Points, in no order, along strands that fork, close into loops and pass close to each other.
In the rows, zero is written as 128.
Points whose rows are less than 69 apart are linked; no others are. Some points are linked to none.
K_299: [126 109 119 148 108 154 112 163 179 120  61 150 136 153  79 170 173 137
 185 132 145 158]
K_116: [147 186  90  72  37 151 171 121 126 161 158 113 155 112  67 135 117 186
  71  71 139  51]
K_340: [132 104 153 139 188  96 131 131  97 128 149 121 118 106 163 117 126 111
 135 160  98 154]
K_360: [131 149 117 103  97 169 126 141 160 135  89 122 160 142  87 143 145 147
  84 120 162 119]
K_899: [150 136 122  90  58 188 109 123 146 123  93 116 162 166 124 147  98 172
  73  94 178 107]
K_117: [114 138 129 146 186  88 152 153 129 144 147 121 134  68  98 109 178 112
 131 158  96 129]
K_728: [139 174  89  59  40 135 167 112 119 158 182 109 149 110  85 125 104 172
  55  78 124  49]
K_517: [134 104 167 134 209  96 145 159 117 144 128 130 135  82 128 120 156 127
 151 171  89 158]
K_19: [155  81 179 125 153 167 103 137 129  95  86 104 141 162 163 134 125 132
  76 134 132 182]
K_322: [145 142 119  78  71 177 123 125 144 135 114 111 160 152 118 138 107 165
  56 104 167 101]
K_39: [ 67 158  80 168  84  58 135  79 108 103 207 131 131  63 143 112 106  84
 118  92 121  93]
K_257: [153  73 170 139 190 127 152 174 117 133 114 174 134 145 137 131 129 150
 222 171  89 176]
K_754: [124 151 125 106 132 141 136 145 152 141 113 115 145 119  96 126 157 127
  77 138 138 120]
K_652: [155  84 183 133 184 132 117 128  97 108 118 109 113 145 179 122 116 118
 110 140 106 181]
K_313: [105 186  83 169 121 113 150 136 151 125 124 134 111 111  47 130 183 119
 174 115 136  90]
K_638: [128 114 130 140 144 120 116 128 130 125 108 133 109 150 130 139 139 123
 164 150 134 143]
K_160: [133 119 152 114 166 125 123 138 122 131 128 104 135 118 143 114 136 108
  70 149 118 143]
K_264: [131 142 122 132  76 150  81  94 134 119 102 127 101 174 152 140  97 120
 145  87 167 114]
K_768: [135 158 108  69  68 160 146 126 140 148 133 111 158 136  98 134 114 169
  51 102 150  82]
K_718: [147 105 144 123 102 176  90 127 148 100  75 118 138 179 145 149 117 137
  99 117 164 152]
K_451: [156  75 183 131 192 129 128 161 115 125 100 134 132 132 145 138 138 139
 162 163  98 186]
K_337: [141 139 132 117  62 177  75  91 137 112 101 121 108 185 167 133  78 132
 114  65 176 110]
K_370: [145  90 180 132 204 112 133 160 113 137 115 131 135 107 142 130 144 132
 153 169  94 171]
K_897: [125 119 164 131 187 129 141 171 158 148  96 127 149  81  94 125 188 128
 127 157 108 163]
K_721: [135 107 162 124 185 113 124 141 112 131 127 111 127 109 148 121 138 109
 101 158 109 155]
K_829: [137 137 133  72  85 152 122 104 120 129 160  98 134 149 162 114  82 131
  27 100 138 100]
K_654: [139 136 126  56  84 149 141 110 123 137 172  97 145 137 147 115  88 141
  16 106 128  93]
K_483: [101 184  81 132  99 102 141 115 126 128 163 114 132  92  94 107 133 103
  91 111 126  74]
K_712: [136  94 146 144 160 116 123 127 111 122 128 139 103 154 159 137 120 124
 176 155 116 158]
K_932: [116 159  87 156  94 126 121 130 147 128  95 147 103 146  73 150 161 125
 198 114 153 100]
K_594: [126 165 106 109  69 146 102  96 125 134 131 116 121 145 141 119  91 119
  93  85 161  89]
K_704: [152  67 156 146 160 136 138 145 114 117 120 173 107 185 163 136 108 143
 214 153 104 177]
K_498: [160  75 186 134 189 132 122 142 102 113 106 127 121 144 165 131 125 130
 141 151 102 189]
K_615: [144  87 188 127 186 144 120 170 147 130  77 122 156 110 123 137 164 135
 124 158 110 193]
K_3: [122 121 132 143 146 136 131 161 164 135  82 148 131 123  81 148 186 134
 174 149 129 153]
K_261: [136 169  96  66  49 143 142 106 119 150 173 108 143 122 118 117  87 152
  52  82 138  63]
K_521: [ 86 169  83 144  84  83 128  90 113 118 188 119 124  85 135 106 100  86
  98  98 127  85]
K_814: [119 129 102 156 115 122 127 136 147 125  99 157 102 154  92 151 158 129
 206 139 140 122]
K_949: [145 120 136 117  74 181  81 108 142 102  82 119 124 188 155 143  95 139
 102  89 174 129]
K_338: [124 108 109 151 101 140 116 153 158 122  74 163 115 168  88 171 160 135
 213 131 145 140]
K_352: [131 122 125 135  96 148  90 106 138 112 101 128 101 175 148 143 107 122
 145 106 157 127]
K_988: [157  77 180 128 157 171 103 156 141 101  77 112 150 150 151 144 137 136
  92 144 130 194]
K_406: [153 165 104  79  31 173 124 114 130 151 121 121 157 150 110 135  94 182
  81  72 174  73]
K_312: [131 131 116 128  97 160 103 138 162 119  69 131 138 157  99 155 145 134
 133 123 164 132]
K_411: [152  75 165 140 181 129 144 153 107 123 123 166 117 156 153 128 116 141
 208 164  97 173]
K_267: [112 173  94 108 101 120 140 120 129 136 156 109 136 107 100 112 130 111
  73 116 132  82]
K_553: [126 105 136 143 133 158 121 174 184 125  60 150 148 130  81 159 184 140
 170 139 136 175]
K_798: [143 100 149 131 124 156  95 129 139 104  83 123 121 173 146 147 126 127
 123 128 151 160]
K_601: [126 113 148 145 214  79 155 155 105 144 155 135 136  67 125 109 153 128
 168 171  80 146]
K_366: [119 162 102  85  93 129 147 119 127 141 169 109 141 109 115 110 116 116
  45 116 125  79]
K_941: [135 140 113 110  79 182 110 142 167 123  68 131 161 155  89 152 137 152
 108 111 172 123]
K_879: [150 183  91  80  35 164 146 118 130 160 132 121 159 129  78 135 109 184
  84  69 157  57]
K_60: [113 145 115 134 149 105 128 127 127 136 137 118 122 106 112 118 149 106
 115 144 124 116]
K_979: [127 108 125 154 162 111 151 154 131 135 125 168 117 132 110 134 155 140
 222 168 108 143]
K_626: [122  98 154 147 165 112 120  89  88 109 169 111  86 135 209 114  87 102
 119 118  97 164]
K_222: [149  94 170 125 165 142 109 131 115 111 108 108 121 149 165 129 124 117
  91 142 121 168]
K_397: [ 99 123 114 158 147  75 134  94  98 119 188 125 111  94 173 116 105  93
 134 134 111 133]
K_877: [132 156 108  64  87 143 157 129 133 149 163 106 154 118 102 117 120 148
  33 113 127  78]
K_271: [135  94 163 142 188 122 147 177 143 145  98 159 137 110 103 136 170 147
 204 172  96 167]
K_404: [107 160 102 136 148  97 147 136 133 136 154 115 131  82  90 108 164 103
  98 140 113 104]
K_701: [113 151 109 133 100 116 104  97 122 127 139 118 102 135 149 123 105 104
 121 110 145 110]
K_762: [137  95 154 146 184 104 134 126  94 125 150 136 106 129 171 120 112 122
 167 156  99 162]
K_770: [110 133 120 143 120 111 108  90 115 121 149 120  96 138 166 124 101  99
 131 118 134 124]
K_858: [140 136 122  48  77 147 153 117 128 146 171 100 153 131 124 128 103 160
  19 111 125  83]
K_202: [112 122  98 169 172  84 181 142 112 130 175 180 131 106 119 103 140 145
 239 171  94 126]
K_666: [124 160 109 128  71 137  90  89 125 128 123 123 104 153 150 128  92 114
 129  85 164  96]
K_437: [109 107 117 164 165  83 154 107  97 122 187 157 115 116 170 113  99 123
 198 155 104 143]
K_106: [103 163  96 136  97 104 115  95 118 128 158 115 113 113 139 114 105  96
 105 108 135  97]
K_18: [104 170  85 166 133  99 145 128 138 127 135 132 111 105  69 127 172 115
 169 130 127 100]
K_81: [153 137 116 105  48 192  90 123 154 116  73 128 156 177 123 150  99 162
 105  84 187 109]
K_661: [133 131 139  94 117 143 115 110 120 122 144  97 130 146 164 113 100 113
  42 116 135 121]
K_773: [142  90 165 138 207 111 162 168 106 144 136 168 139 111 136 117 128 151
 215 179  80 159]
K_91: [136 174 105  85  49 149 118 100 122 145 152 115 137 137 135 116  80 140
  68  78 154  70]
K_33: [111 133 110 164 172  84 155 139 122 133 154 142 117  91 104 116 163 125
 187 163 104 125]
K_963: [128 135 140 106 154 133 130 145 138 139 122 110 143 110 119 118 154 114
  69 146 124 131]
K_884: [ 78 147  86 173 105  73 130  83 109 115 185 138 106  96 148 122 105 102
 163 116 126 105]
K_6: [109 115 101 171 166  80 165 125 104 126 179 169 125 111 139 111 121 132
 220 165 102 129]
K_629: [133  97 142 149 177 119 160 175 137 141 116 181 129 127 105 132 158 150
 235 174  97 154]
K_292: [ 99 115 118 162 153  78 140  96  96 119 188 139 107 106 177 118 100 106
 168 142 109 138]
K_309: [140  92 173 134 178 142 128 174 159 135  76 137 149 118 109 146 170 140
 155 160 115 185]
K_64: [113 130 133 153 194  87 160 154 126 144 146 133 132  72  96 112 179 124
 165 163  91 135]
K_310: [128 144 127 100 118 161 132 147 164 136  97 117 160 127  91 134 157 141
  73 132 149 126]
K_139: [127 109 163 140 187 125 144 174 158 146  91 141 141  93  92 135 184 137
 164 160 106 168]
K_63: [155  75 188 132 172 156 110 161 138 111  78 119 150 137 143 146 147 136
 117 155 116 197]
K_692: [114 115 141 145 140 113 112  82 102 113 163 112  86 140 197 121  88  99
 122 116 116 147]
K_213: [134 104 159 124 167 118 116 106  95 113 153  97 109 128 191 109 103  92
  70 128 107 152]
K_795: [121 118 108 158 140 112 143 144 137 131 119 168 106 143 100 144 157 137
 227 157 122 131]
K_365: [139 103 145 137 126 145  97 110 125 105 103 123 100 176 162 138 112 120
 137 120 144 152]
K_551: [102 178  85 145 123  96 145 125 131 128 160 113 126  88  85 111 156 102
 109 125 122  89]
K_579: [129 125 124 134 118 141 108 138 151 125  85 137 123 150 108 150 150 124
 149 136 149 137]
K_640: [148 155 120 109  40 179  80  95 136 125  98 125 125 173 153 131  78 143
 114  59 186  95]
K_90: [105 143  99 162 145  88 142 124 125 129 149 138 110 105 105 124 155 116
 176 149 119 117]
K_76: [150 162 111  92  38 176 100 102 131 137 110 122 142 165 134 132  83 155
  94  67 180  83]
K_134: [122 132 147 131 183 113 143 157 141 145 118 124 139  86  99 118 179 118
 117 157 106 141]
K_995: [116 163  95 155 112 133 133 140 155 131  93 141 118 129  57 143 179 126
 173 121 146 106]
K_363: [133 118 149 107 135 135 115 104 111 116 151  94 119 141 182 107  96 100
  46 118 124 134]
K_703: [136 195  85 126  29 150  95  95 129 143 112 135 122 139 115 124  92 127
 145  55 177  63]
K_722: [ 74 136  96 168 117  59 138  79  99 103 209 129 124  66 170 114 101  80
 115 113 111 113]
K_291: [ 87 136 105 155 122  76 128  86 105 114 190 118 111  90 169 114 100  83
 111 118 117 117]
K_230: [138  90 166 137 189 109 123 108  79 111 162 101 101 121 199 109  96  98
  97 131  89 170]
K_38: [128 106 133 154 195  95 173 157 110 139 156 172 134 106 127 110 136 144
 222 178  88 142]

A fork is a point with three links, a tip a point with one. Leave the first point through the second and follow the links. Name the first fork or tip that comes.
K_291; K_722: K_701
K_615; K_63: K_64
K_594; K_91: K_337
K_397; K_292: K_704
K_692; K_626: K_877
K_76; K_406: K_666
K_451; K_498: K_139
K_64; K_33: K_814
K_718; K_798: K_264
K_877; K_768: K_81

A piece is two or more points that can be reached from each other along the links. Count, over all rows, the pieces, the separate loops (a circle has one, a figure eight two, a Y none), the forks (points with three links) and the tips (points with one).
pieces: 3
loops: 5
forks: 8
tips: 4
